Each row is a point on a landscape with many peaks, with its height.
A climber steps from a point to the highest of its 5 nearest points, and stops where none of them is higher. Distance is the straight distance between rows; heights are no part of it.
q198 height 5.72: [120 127 116 164 147  60 138 181 186 152 155 137 136  84 162 162 175 154
 129 144  86 173 130 121 118 111 127  98  95 125 133 179 123  86 165 165
 150 135 154]
q115 height 3.86: [159 164 122 123 172  89  87 180 190 108 134 121 160 114 181 118 165 180
 109 111 160 140 122 108 144 119 162 145 117  89 162 196 120  93 142 148
 127 130 179]
q48 height 3.42: [166  96 115 128 120 155 117 123 162 102 100 124 158 164 152  60 164 136
 106  99 150 108 121  99 128 138 181 180 121 100 135 145 119 134 128 133
 149 127 192]
q553 height 3.19: [117 135 137 161 168  90 112 161 143 127 133 107 130 136 131  87 166 141
 135 101 184 137 137 142 120 150 135 145  86 155 165 193 119  83 108 134
  98 127 155]
q588 height 5.11: [106 119 109 127  94 166  84  84  90  75  66 142 129 171 121  91 113 116
 111 148 136  85 136 128 117 129 136 159 127  63 132 119  91 138  88 125
 151 142 152]
q569 height 6.30: [113 122 130 183 144  71 139 147 192 168 162 112 141  71 132 158 109 115
 123 171  78 213 114 138  92 102  67  90 103 156 119 108 135  84 148 158
 137 141 120]
q981 height 3.56: [139 121 117  98 103 208 137  77  63  65 100 132  92 103 125 134 113  84
 119  99 100  94 140 155 130  96 126 132 111 124 155  81 162 162 108 138
 119 177 130]
q988 height 7.38: [129 125 146 150 135  91 143 196 153 194 180 116 145  91 139 159 144 148
 142 112 115 177 134 105 145 117  88  97  92 147 143 115 144 119 159 138
 141 134 136]
q15 height 0.94: [109 122  91 151 175 121  72 112 114 125  92 116 100 156 142  70 187 134
 167 186 164 134 136 140 102 140 130 144 108 110 122 142 141 109 105 135
 126 140 141]
q876 height 2.35: [ 83  92 103 130 170 109 117 162 104 124 101 114 107 150 116  94 128 134
 182 175 193 156 147 139  85 146  82 118 100 118 117 128 133  92  80  75
 122 113  79]
q91 height 3.18: [179 134 129 114  86 145  84 119 152 120 136 128 129 144 151  94 158 133
  73 134  94  87 135 132 132 119 179 176 134 122 120 136 124 139 154 148
 155 134 166]
q878 height 1.33: [ 87 104 100 129 179  96 136 137  99 134 127 118 111 140  96 140  88  90
 189 152 197 176 108 133 150 144  50  88  97 122 104 142 130  88  73  28
 124  68  35]
q972 height 4.66: [128 116 122 122  99  90 141 185 145 168 177 119 173  77 141 106 148 173
 100 118  89 160 120 103 117 106 136 131 148 109 143 130  66 129 182 178
 132 103 148]
q726 height 4.92: [155 122 152 114 107 172 191  81  83 114 151 125  70 107 108 172 109  59
 177 123  83 109 124 159 104 137  86  84 118 169 104  62 198 144 105 136
 126 115 119]
q619 height 1.45: [113 115 100 153 145 109  92 148 134 106 111 114 116 133 147  71 145 136
 126 133 148 148 110 144  95 143 144 163 115 123 147 156 138  95 117 125
 115 121 142]
q647 height 4.81: [ 81 145  91 116 119 167 121  63  85 129 115 111 103 102 113 164  95 105
 187 184 163 122 145 163 102 131  77  88 128 132  98 116 162 162 139  93
 105 151 104]
q76 height 5.43: [181 155 153  78 103 166 196  94 128 172 187 151 135  78 122 169 135 144
  89  86  36 162 177 138 122 115 160 118 156 112 106  78  99 143 195 153
 101 109 121]
q816 height 4.06: [123 138 121 114 114 156  87 102 123 128 131 114  97 126 104 125 135 110
  95 139  88 104 134 141 129 121 121 133 119 106  98 107 149 145 144 154
 138 163 148]
q177 height 5.74: [155 114 116 126 124 100 129 155 167 135 142 125 161 122 134 103 144 161
  96 105 101 152 133  99 154 111 171 146 140 121 142 132  94 135 152 154
 119 116 183]
q701 height 2.74: [105 105 112 164 161  92 103 147 156 122  95 121 125 138 150  92 147 149
 152 152 172 147 142 134  86 154 116 140  99 134 119 155 114 103 127 126
 101 113 121]
q933 height 6.88: [174 142 117 137  92 113 119 147 150 160 173 106 130 109 136 137 156 131
 105 172  83 132 150 125 124 114 143 117 148 122 119 124  87 140 191 156
 132 154 136]
q895 height 2.88: [154 158 118  81 116 181  92 102 143  99 135 138 107 129 112 115 141 124
  77 101 100  80 154 144 146 105 182 162 122 106 128 116  95 168 159 149
 139 164 163]
q291 height 3.55: [126 109 147 133 107 140 108  74  86 104  67 119 127 154 121 116 108 114
 105  86 154  67 116 128 146 113 143 172 117 145 137 123 128 161 111 129
 121 142 132]
q814 height 3.36: [ 95 138 111 154 147 123 117 102  99 120  86 139  90 141 135 148  92 122
 187 208 172 130 134 145 119 157  22 100 135 113  78 116 145 109 111  75
 133 116  65]
q546 height 3.35: [184 129 139 102 116 134 130 155 166 133 139 149 169 130 170  79 159 174
  75  92 112 151 141 115 120 134 157 161 154 125 135 146  96 139 172 154
 169 122 198]
q959 height 5.96: [131 150  95 170 108 121 111 128 167 149 148 114 153  89 123 139 149 137
 154 198 112 145 151 145 123 112  88 118 130 105 106 124 162 111 149 134
 125 123 121]
q395 height 7.03: [119 139  90 111 143 161  65  98  88  46  54 138  98 131 160  63 183 136
 125 204 178 111 149 159  64 123 118 151 101  61 107 187  99  94  67 112
 149 156 191]
q181 height 4.46: [147 142  97 124 113 118 126 109 147 152 149 133 104 125 116 133 153 119
 132 140 105 133 119 145 131 139 116 125 130 126 107 116 145 141 160 152
 110 123 130]
q382 height 3.37: [191 149 134 101 118 148 120 155 152 106 173  93 146 119 171  97 164 186
  94 133  90  97 173 110  85 112 194 122 182  74 117  88  65 129 189 191
 188 124 181]
q362 height 4.75: [126 134  90 162 160  68 100 163 193 107 138 119 118 124 128 119 155 143
 155 152 158 157 129 130  91 143 103 137 100 118 142 140 119  95 122 134
 111 127 128]
q405 height 4.43: [159 141 115 105 133 157 163 114  99 127 155 152 115 109 115 146 114  93
 129 119 106 137 129 163 134 111 107 106 127 155 141 113 185 152 142 145
  88 144  97]
q594 height 6.59: [138 144 120 130 112  89 180 166 167 205 196 121 144  53  97 213 113 171
 110 132  83 186 111 123 115  68  94  81 115 156 138 100 128  91 197 168
 144 134  98]
q69 height 2.52: [178 150  88 140 138  83 106 157 171 116 152 137 161 118 196 125 192 157
 126 187 102 129 143 110  78  87 170 110 118  81 127 154  83  89 165 160
 151 141 162]
q117 height 3.13: [172 145  95 110 129 123  86 129 164 124 126 148 170 111 190 100 205 172
 115 144 109 128 155  96  87 119 182 146 144  64 114 154 115 135 125 139
 146 150 189]
q322 height 5.25: [100 125 130 142 117 171 114 112  88  98  77 124 122 175 146  77 116 107
  84  91 153  68 117 109 147 135 154 160 134  94 144 138 101 147  88 157
 167 155 163]
q199 height 5.60: [108 156 131 146 159  94 132 131 139 162 177 114 109 100 109 173  88 101
 189 141 156 138 100 129 133 116  72 104 117 168 121 104 175 136 117 136
  98 119  59]
q44 height 5.41: [106 113 156 152 107 159  93 115  67  79  71 123 118 170 122 123  92  85
  90 101 175  50 150 120 137 139 130 179 150  92 126 121  85 166  55 114
 148 185 128]
q679 height 4.30: [147 143  85 132 145 154  69 130 151 108 104 115 160 123 170  98 183 162
 166 178 132 115 162 126 111 125 143 155 123  81 122 158 121 100 108 143
 145 127 180]
q413 height 2.54: [130 115 156 130 111 118 147 130 156 126 121 117 119 175 156  68 111 122
  53  60 136  94 129 118 161 103 170 181 134 161 130 141  97 160  97 151
 147 122 154]
q345 height 6.50: [135 138 166 115 111 117 156 111 126 154 149 131 116 120 126 150  96 137
 105  74 108 145 100 133 163 109 124 128 154 158 154 111 159 142 141 132
  98 117 104]
q323 height 3.16: [106 117 165 120 123 126 130 121  95 121  93 143 125 174 127 121  96 107
  98  90 167 101 119 116 174 116 164 161 147 149 165 118 132 159 124 151
 113 115 127]
q498 height 4.97: [152 103 177 147 122 111 176 192 168 171 177 127 144  76 148 117 152 177
  70  50  96 137 107  99 167 116 154 131 121 128 148 146  80 126 182 191
 167 119 156]
q232 height 4.74: [112 133 114 110 114 167 101  84  32  90  67 133 104 138 109 116 116  94
 120 154 152  95 129 122 147 144 111 113 135 115 125 112 125 171 111 144
 102 173 133]
q727 height 6.37: [116 151 133 160  96  93 138 139 148 174 186 106 182  90 141 182 160 170
 121 175  60 152 150 127 117  88 122  93 139 118  95 101  91  87 204 165
 131 109 108]
q230 height 4.47: [133 111 113 130 152 132  90 111 143 109  68 124 149 172 144  56 157 122
 131 135 139  91 123 118 118 133 167 165  98 100 126 146 134 152 113 159
 150 117 172]
q436 height 4.19: [ 79  80 127 141 129 128 124 119  80  85  78 150 128 179 114  97  91 111
 115 125 173  94 109 120 128 164  98 129 133 105 136 134 119 130  83  71
 142 119 105]
q390 height 3.17: [159 143 117 129 148 138  91 124 165 112 116 124 144 146 149  74 185 163
  99 134 126 115 136  98  94 142 173 164 137  81 136 160 125 134 126 153
 166 128 192]
q57 height 5.77: [147 130 168 116 113  97 169 146 134 179 167 121 122  92 102 201 100 130
 157  88 108 170 105 118 142 146 103  84 150 196 167  92 173 128 150 110
 115 140 118]
q663 height 5.44: [148 139 169 121 117 113 157 165 144 170 176 147 144 113 112 175 101 158
  88  70  78 152  99  87 170 119 124 115 153 163 127 113 104 144 170 181
 150 113 109]
q852 height 5.06: [ 90 124 102 157 132  97 129 116 129 158 138 119 110 115 132 142 127 126
 167 169 156 141 105 159 131 144  88 111 113 152 105 111 162 119 136  98
 120 122  99]
q596 height 2.97: [138  98 179 107 149 124 211 103 127 135 176 146  97  91  95 205 109  75
 148  65 130 147 135 102 149 137 109  84 114 218 142 111 180 124 111  98
  93  96 107]
q470 height 2.12: [187 108 148 115 126 124 141 167 165 126 173 135 157 109 182  85 177 165
  72  86  98 108 126  89 151  95 211 153 153 127 134 162  84 124 166 173
 154 110 189]
q304 height 3.04: [155 131 144 132 101 138 124 102 142 133 131 140 126 158 106  96 120 110
  75  95 114  89 115 121 165 112 197 177 125 147 129 117 123 175 160 128
 133 132 164]
q562 height 2.96: [146 149  84 128 157 103  69 159 168 117 104 120 162 111 177 117 197 156
 129 185 140 142 145 128  92 123 188 157 126 111 126 200 127 103 118 133
 106 138 165]
q217 height 7.20: [102  99 118 137 144 115 108 149 108 121 113 120 124 166 102  81 111 135
 162 153 201 165 149 146 118 140 101 133 113 129 144 154 112  83  81  59
 141 115  60]
q998 height 4.54: [131 140 131 138 125 151  85 134 137  83  93 136 133 181 141  71 142 128
 102 106 121  83 110 111 134 126 182 170 119  96 116 137 126 153 129 144
 164 148 186]
q682 height 3.46: [ 62 134 131 148 173  97 145 128  90 144 144 128 106 125 102 143  72 126
 195 181 155 163  96 119 130 135  50 102 140 137  78 109 156 100  98  35
 117  95  56]
q205 height 5.37: [163 152 124 115  97 141 145 123 154 150 180 151 139 128 128 136 139 143
  82  83  93 122 153 129 149 131 178 146 170 127 123 103  68 139 192 156
 143 132 137]
q692 height 4.25: [ 92  84 135 132 124 160  87 138 109  72  77 119 121 193 135  76 108 127
 124 150 181 113 148 150 133 151 107 145 115  86 130 156 114 108 102  95
 154 116 101]
q937 height 5.09: [ 95 138 105 130 159 101 142 106 141 135 171 124 115 112 111 157 108 109
 192 170 163 152 121 123 125 129  40  86 117 150 122 109 167 122 122  62
 111  83  59]
q442 height 3.63: [125 101 166 105 145 145 202  93  94 118 137 138 119 129 109 182  99  69
 157  72 122 133 118 120 124 117 106  74 122 193 136 105 185 144  82  55
  58 109  73]
q822 height 6.89: [ 94 112 129 149 112 131 120 104 114 146 101 121 106 134 130 105 137 154
 143 158 139 114 120 140 133 148 116 124 142 128 104 131 141 137 147 147
 114 120 119]
q337 height 5.16: [116 136 101 123 131 180  74  77 113  65  75 129 106 152 140  76 150 121
 129 179 173  72 134 123 118 121 161 176 105  73 112 138 132 138  97 163
 138 165 209]
q147 height 5.12: [142 150 116 158 164  87 119 177 187 145 160 128 168  91 161 151 177 169
  96 109 130 167 131  97 110  85 135  96 113 128 147 200  93  90 154 169
 142 134 167]
q605 height 4.12: [175 143 134  86 103 118 100 142 143 130 181 133 138 128 139 111 125 159
  48  92  89  96 144 117 138 108 210 172 160 129 120 115  73 153 171 159
 141 133 137]
q124 height 4.79: [111 114 147 128  99 132 121 127 106  92  49 126 134 170 128  75 116 103
 118 106 157  94 115 139 151 134 158 170 130 111 148 114 101 140  90 128
 155 120 144]
q53 height 2.22: [118 105 148 106 149 129 130 159 144 119 132 141 162 163 157  31 150 174
  52  84 117 125 124 112 137 132 206 205 135 125 155 174 120 136 149 135
 159 104 196]
q756 height 5.66: [183 161 171 106 123 157 187 114 132 164 199 128 122  77 113 167  88 106
 114 100  73 142 146 148 133 144 124 109 151 192 133  99 149 143 152 134
  92 134 121]
q30 height 7.31: [103 119 110 160 164  86 133 157 151 152 144 113 109  98 133 137 120 130
 172 157 133 167 113 110 129 134  66 121 112 148 133 115 154  92 106 118
  99  94 107]
q267 height 4.26: [114 106 140 128 168 135  67 171 104  50  33 126 144 213 135  67 144 125
 120 121 184  96 136 151 116 159 148 173 123  88 133 177 102 104  55  75
 159 129 109]
q82 height 5.54: [156 160 132 113 104 149 188 104 119 157 169 137 101  86 117 194 141 115
 158 143  83 135 153 154 129 135  93  85 143 155 111  95 207 113 108 105
 105 121 111]
q385 height 5.67: [146 130 106 133 131 108 139 174 184 123 146 124 165  95 137 107 180 160
  98 150  93 145 149 109 115 115 132 128 108 115 104 129  96 114 176 161
 150 126 170]
q518 height 5.75: [ 98  96 135 116 103 148  87 110  66  69  55 121 144 188  97 109 113  80
 137 121 179  83 128 123 147 138 112 136 152  99 129 134  85 176  79 112
 135 153  91]
q39 height 2.57: [107 106 169  90 147 166 178  91  69  86 108 155 101 147  96 163  90  86
 124  82 124 101 118 139 117 162 110  77 145 149 136  85 118 142  80  48
 115 124  58]
q548 height 5.70: [165 138 206  94 144 117 217 140 127 170 228 133 114  37 105 189  79 135
 117  29  69 166 115 132 145 129 126 123 153 183 164 114 125 110 182 141
 128 111 119]
q433 height 3.68: [ 96 124 120 135 124 167  98  95  88 121  87 132  97 171 146 111 126 104
 157 158 152 120 128 124 141 120 117 129 106 111 123 126 135 131 119 122
 134 147 140]
q991 height 5.39: [ 94 130  95 140 116 171  94  98 118  87  66 122 103 131 145  86 134 116
 143 166 167 107 136 125 106 134 109 143  89  82 103 131 113 134 104 127
 150 145 170]
q241 height 1.40: [117 112 133 114 118 180 130  88 112 138 101 143 107 137 120 163  97  85
 150  97 129 121  93 123 123 143 125 115 134 140 132 114 142 147 127 137
  79 139  98]
q867 height 5.17: [138 121 127 111  90 199  86 101  49  46  59 124 106 106 106 116 106  79
 140 111 151  78 146 112 133 105 130 154 140  96 133 102 100 151  68 143
 114 180 137]
q900 height 1.42: [105 126 139 104 156 160 151 105  80 119 113 165 132 182  66 160  88 105
 173 128 182 120 133 161 137 154  86  68 152 134 111 116 153 130 107  50
  87 116  57]
q98 height 5.85: [100 140  98 101 153 135 126  84  71 132 133 121 108 109 107 210 112 102
 230 192 162 147 149 166 109 136  56  78 115 130  87 123 163 135 117  88
  90 138  79]
q774 height 1.81: [106 125 110 136 139 119 137 178 153 133 129 116 153 144 131  78 148 160
 118 105 153 136 135 106 140 141 166 164 113 139 151 173 146 125 109 129
 141 108 151]
q801 height 2.78: [ 94  92 118 141 129 119 127 150 125 133 103 102 129 164 114  99 104 138
 168 119 181 177 134 123 114 145 122 157  93 123 158 160 107 126  89 104
 129 105  98]
q472 height 2.75: [184 118 120 120 153 124  97 148 176 121 158 129 171 147 199 117 204 182
 110 114 105 119 139  90 110 103 193 117 135  82 150 144  87 119 169 161
 176 131 177]
q249 height 5.00: [131 146 116 105  82 194  62 110  94  67  77 130 110 137 130 108 108 122
  88 121 157  64 142 104 137 103 177 189 116  99 135 148 101 155  98 159
 123 200 180]
q720 height 2.47: [ 83 121 103 166 123 114 107 105 108 138 108 135  91 147 140  91 111 119
 162 173 181 131 136 144 105 147  85 125 100 108 105 140 139 132 122  92
 136 123 110]
q119 height 6.47: [139 146 115 155 136  77 149 150 157 198 179 128 140  68 133 183 114 143
 130 189  54 184 135 157 113  89  60  93 123 169  82  86 134 100 196 159
 164 128  94]
q776 height 2.65: [104 118 170 115 111 143 117  94  98 108 111 129 131 153  96 143  81 113
 117  90 135  96 112 115 173 109 145 150 144 144 156 111 123 134  92 119
  99 126 103]
q640 height 1.08: [111 103 115 135  99 159 123 109 117 111  84 127 116 172 113 150 112 109
 123 140 149 120  87 123 151 136 116 105 129 123 125 113 137 151 116  94
 103 143 102]
q363 height 6.13: [102 120  97 110 134 159  96 110 112  71  63 131 116 174 167  64 165 128
 131 154 163 127 128 128  89 145 146 179  95 103 155 165 104  81  90 100
 141 141 166]
q78 height 7.07: [148 128 152 141 106  94 157 171 168 157 172 149 141 131 142 127 121 160
  98  94  82 133 126  96 144 138 156 160 162 144 127 145 125 141 173 172
 150 122 153]
q599 height 1.82: [105 112 191  95 106 187 183  83  51  67 112 176 119 112 109 156  96  42
 170  91 124 131 143 113 130 151  89  49 149 145  78  87 165 172  62  83
 121 120  97]
q513 height 4.45: [157 157 145 104 106 147 154 109 124 158 148 118 107 121 104 156 116 123
 105 116  87 134 108 143 145 157 152 133 133 159 141 131 173 155 147 160
 123 150 123]
q982 height 6.17: [141 153  91 138 113 106 131 170 166 161 169 133 186 122 172 151 153 158
 115 184  65 138 142 132 102 109 138 118 125  91  99  99 108 109 208 206
 142  99 148]
q542 height 4.82: [118 120 142 128  77 172 111  82 108  93  78 113 102 163 125  97 105  97
 101 120 141  75 129 106 141 125 164 160 117 102 123 137 115 186 125 154
 135 148 158]
q179 height 2.67: [144 126 119 143 152 101 101 145 164 104  76 108 169 139 149  76 152 156
 109  98 159 135 121 124 122 132 197 172 131 135 170 193 126 100  95 137
 137 117 169]
q661 height 6.36: [155 155 121 116  93  96 166 150 127 191 212 136 148  68 114 194 108 146
  95 139  51 166 113 125 132 116 119  89 143 138 130  99 110 137 183 152
 109 143  92]
q60 height 6.35: [133 130 139 165 163  80 140 174 204 140 164 119 143  95 130 157 166 140
 148 145 114 171 163 112 124 128 101  92  90 163 161 172 126  83 156 138
 133 141 147]
q83 height 6.08: [109 163  97 165 119  91 104  88 150 147 141 134 123 103 122 176 130 107
 146 220 137 138 155 147 116 125  61 114 116 126  95 106 167 135 133 136
 104 131 115]
q779 height 5.82: [120 138 130 148 126 100 146 172 164 154 153 145 137 122 169 114 156 142
 139 128 100 174 141 129 121 123 122 137 109 128 113 162 130 107 156 124
 135 119 151]
q318 height 5.95: [198 158 178 103 124 142 193 122 116 172 196 144 108  79 107 170 114 134
  97  79  54 155 145 144 136 130 150 112 142 166 143 101 105 133 164 155
 116 124  98]
q229 height 4.28: [152 140  90 132  96 154  96 120 148 145 125 138 125 120 146 120 175 137
 111 155 108 122 152 132 137 146 143 149 124 141 107 119 142 127 124 148
 119 135 179]
q244 height 4.44: [169 146 121  83  94 152 116 112 144 154 180 130 140 112 176 147 154 159
  76 123  76 109 175 126 126 122 198 127 144  87 108  93  62 133 198 169
 136 152 122]
q193 height 6.24: [166 149 127 110  81 153 123 106 131 151 130 114 143 118  94 125 149 132
 126 135  69 123 133 144 142 132 143 115 144 115 121 106 139 152 148 171
 110 133 123]
q902 height 4.21: [162 164  99 110 139 132 108 165 183 115 140 136 161 144 171 106 161 154
 103 156  85 111 144 105 120 112 183 164 145  82 119 125  92 140 158 166
 166 116 187]
q710 height 3.28: [ 98  89 127 152 131 125 116 129 105 111  86 125 106 177 146  89 114 130
 132 122 155 121 119 125 113 139 116 151 144 108 148 146 102 119 100 110
 128 102 136]
q109 height 3.62: [128 172 108  98 105 150 123  88  88 134 120 122  95 122 128 165 108  95
 174 172 137 124 132 153 119 122 102 109 126 128 101 126 179 169 124 143
  90 158 120]
q641 height 3.69: [ 97 137 116 147 120 121 102  77 103 116 102 107  89 139 121 126 106  98
 188 208 161 122 135 171  90 139  89 124 134 135  89 135 133 135 117 117
 115 129 102]
q505 height 5.80: [124 154 118 158 126 110 165 109 139 166 184 127 128  75 100 226  95 117
 168 166 103 160 117 151 122 128  72  82 130 153 146  92 186 123 140 115
  75 124  89]
q568 height 4.27: [142 143 161 130 140 114 121 117 137 164 135 111 136 137 104 100 107 125
 109  86 137  96 101 146 154 130 143 153 140 181 121 134 127 138 151 130
 128 108 135]
q27 height 5.55: [115  98 138 130 138  96 172 152 146 176 155 100 133 105 111 145  97 136
 156 106 122 170 107 135 157 138  84 105 149 184 150 107 163 125 136 130
 121  96 106]
q300 height 5.45: [176 144 174 112 121 133 175 127 109 168 156 124 131 101 105 150  91 118
 110  69  84 142 132 138 168 139 153 111 160 171 139 101 144 158 162 137
 105 134 112]
q356 height 3.22: [ 75 110 121 133 152 109 160 107 119 144 134 156 112 152  67 211  90  93
 190 143 191 145  82 133 122 120  77  50 156 184 130 126 150 113  87  66
 113  86  45]
q130 height 3.27: [130 106 148  98 120 163 163 102  86 107 118 152 113 124 113 152 103  74
 152 108 118 103 132 141 116 137 114  88 130 145 126  79 178 162 123  87
  87 128 103]
q574 height 0.10: [101 145 105 150 144 105 112 127 142 130  94 105 136 115 158  88 165 119
 157 213 129 133 145 159  85 139 112 105 123 121  87 170 145 111 121 151
 133 105 139]
q392 height 4.40: [102  94 174 144 113 119 134 133 113  83  46 137 151 203 141  88 107 102
  94  67 179  72 104 125 188 110 169 200 137 102 159 134  86 153  49 106
 166 134 131]
q859 height 6.23: [135 164 139 138  96  77 133 156 169 171 163 132 151  67 117 151 142 134
 106 159  83 160 136 127 117 103 125  89 115 109 116  92 119 122 179 190
 143 116 133]
q559 height 5.68: [101  90 174 102 161 153 190 115  61  71 122 159 133 158  87 169  66  73
 128  91 166 116 105 144 161 122 129 109 145 128 138 126 122 145  69  35
 109 110  59]
q901 height 5.28: [ 89  77 114 158 131 142 101 131  99  95  68 132 120 182 174  75 140 132
 112 121 162 107 128 118 132 137 155 179  90  95 141 151 101 109  65 136
 152 115 148]
q623 height 3.48: [ 94  99 156 120 153 122 133 116  83 120  99 120 134 167  93 137  92  92
 125  78 153 108 106 126 192 120 129 106 158 139 154 117 111 125  70  62
 124 113  97]
q256 height 2.73: [ 99 101 187 109 143 176 143  96  70  89  69 142 120 146 102 159  93  94
 126  87 172 108 120 134 141 131 114 106 142 128 153 108 132 151  42  83
  98 154  76]
q409 height 2.87: [103 100 130 132 125  83 138 132 117 146 102 106 126 145 107 142  93 132
 167  89 139 127  82 117 162 158 121 134 146 153 144 117 127 136  91 102
 116  89 106]
q515 height 1.16: [ 85 127 127 114 127 121 134 113 100 144 129 127  95 126 106 160 116 105
 156 115 163 124 104 118 136 122 112 123 157 168 135 101 167 147 125  99
  93 124  94]
q497 height 4.17: [ 94 120 113 110 169 136 152  96 102 120 147 124 116 125  78 182  77 104
 193 174 173 141  92 127 117 143  70  85 143 162 124  95 182 109 107  57
 100 131  48]
q848 height 5.24: [165 150 160 109 110 145 191 107 141 156 174 124  96  77 101 177 135 120
 119 125  62 108 154 163 103 164 108  93 134 147 150  80 183 142 140 127
 125 154 123]
q910 height 6.07: [147 161 110 118 122 100 144 130 151 176 168 119 127  84 110 203 131 149
 130 139 102 149 124 129 142 153 122  95 131 155 119 106 172 127 142 145
 108 127 114]
q792 height 6.26: [129 157  77 150 122  75 145 182 178 140 173 102 136  79 116 151 152 141
 134 162  79 174 140 139 103 110  82 112 117 132  99 122 140  96 179 152
 131 121 118]
q649 height 6.25: [143 131  90 127 114 164  89  89 137 114 114 129 125 140 127 110 154 131
 150 158 136 107 155 104 120 133 146 154 136  82  98 153 137 120 145 151
 144 135 178]
q702 height 4.85: [164 149 160 121 102 137 167 151 165 192 154 126 151  97 117 125  81 180
  60  46  93 132 120 105 168  98 186 125 169 156 119 110  87 130 178 191
 118 109 113]
q220 height 6.34: [109 153  97 140 107  93 144 151 157 163 192 138 149  76 111 183 111 145
 123 173  84 144 117 133 123 119  89 121 119 140 110  96 161 127 174 143
 130 161 111]
q368 height 6.79: [113 138 167 146 124  74 177 205 173 202 196 120 127  72  99 186 111 148
 121 111  81 178  91 102 157 106  90  75 115 181 135 128 149 107 142 140
 139 129  83]
q6 height 3.66: [123 144 118 151 180 100  64 142 109  68  30 123 110 182 121  78 159 146
 136 156 206 105  98 158  98 149 164 130 104  96 155 211  86  59  72  69
 150 115 125]
q484 height 2.79: [100 130 121  99 134 188 141  78  56 107 103 145 106 144 113 160  95  89
 162 121 142 123 130 168 111 137 101  91 127 143 117  83 164 141  90  89
 105 140  98]
q331 height 3.74: [113 112 111 147 163 121  71 177 107  86  71 118 126 189 112  85 117 153
 165 134 202 140 111 156 103 168 130 124  97 131 159 194  87  96  52  49
 129 105 114]
q614 height 4.07: [174 126 125 126 114 144 108 138 153 135 158 147 136 132 117 103 139 163
  84 101  99 104 131 108 127 139 149 162 147 104 121 149 104 147 182 139
 157 135 176]
q97 height 2.51: [162 135 123 114 138 111 127 169 187 134 153 131 162 120 171  85 166 194
 100  72 121 150  87 102 135 110 211 165 114 106 158 190  96 113 167 151
 133 133 197]
q802 height 6.67: [111 116 172 150 153  84 153 161 154 191 177  73 129 108  98 181 133 127
 161 106 121 176 121 106 146 115  59 116  88 182 116 122 175  90 132 112
 133 126 112]
q586 height 3.83: [144 111 134 132 131 133 129 147 169 146 139 158 149 139 134  96 128 166
 143 132  89 145 125 116 157 143 139 170 117 116 122 140 149 118 147 153
 147  85 167]
q994 height 4.86: [108 112 118 101 136 152 158  91  83 147 145 143 106 119 104 186  91  88
 195 136 134 116 115 147 112 141  80  49 135 157 127  98 202 136 107  74
  80 133  92]
q997 height 4.37: [110  78 133 152 158 152 132 134  87  65  49 144 144 210 146  43 131  99
 101  78 193  83 119 130 145 159 172 197 130  94 172 141  69 160  66  92
 188 139 119]

Call two points neighbours if one is among the 5 nearest of the other. Go from one point of each pair to the other, from neighbour to neighbour, staying as high as possible. Name the lowest point that can't be avoided.
q988, q933 => q727
q649, q83 => q229
q30, q345 => q57
q559, q217 => q442
q988, q217 => q692
q822, q345 => q852
q83, q78 => q385
q649, q395 => q991
q988, q30 => q802

Where does a climber stop that starts at each point below?
q910 => q988
q792 => q988
q959 => q988
q505 => q988
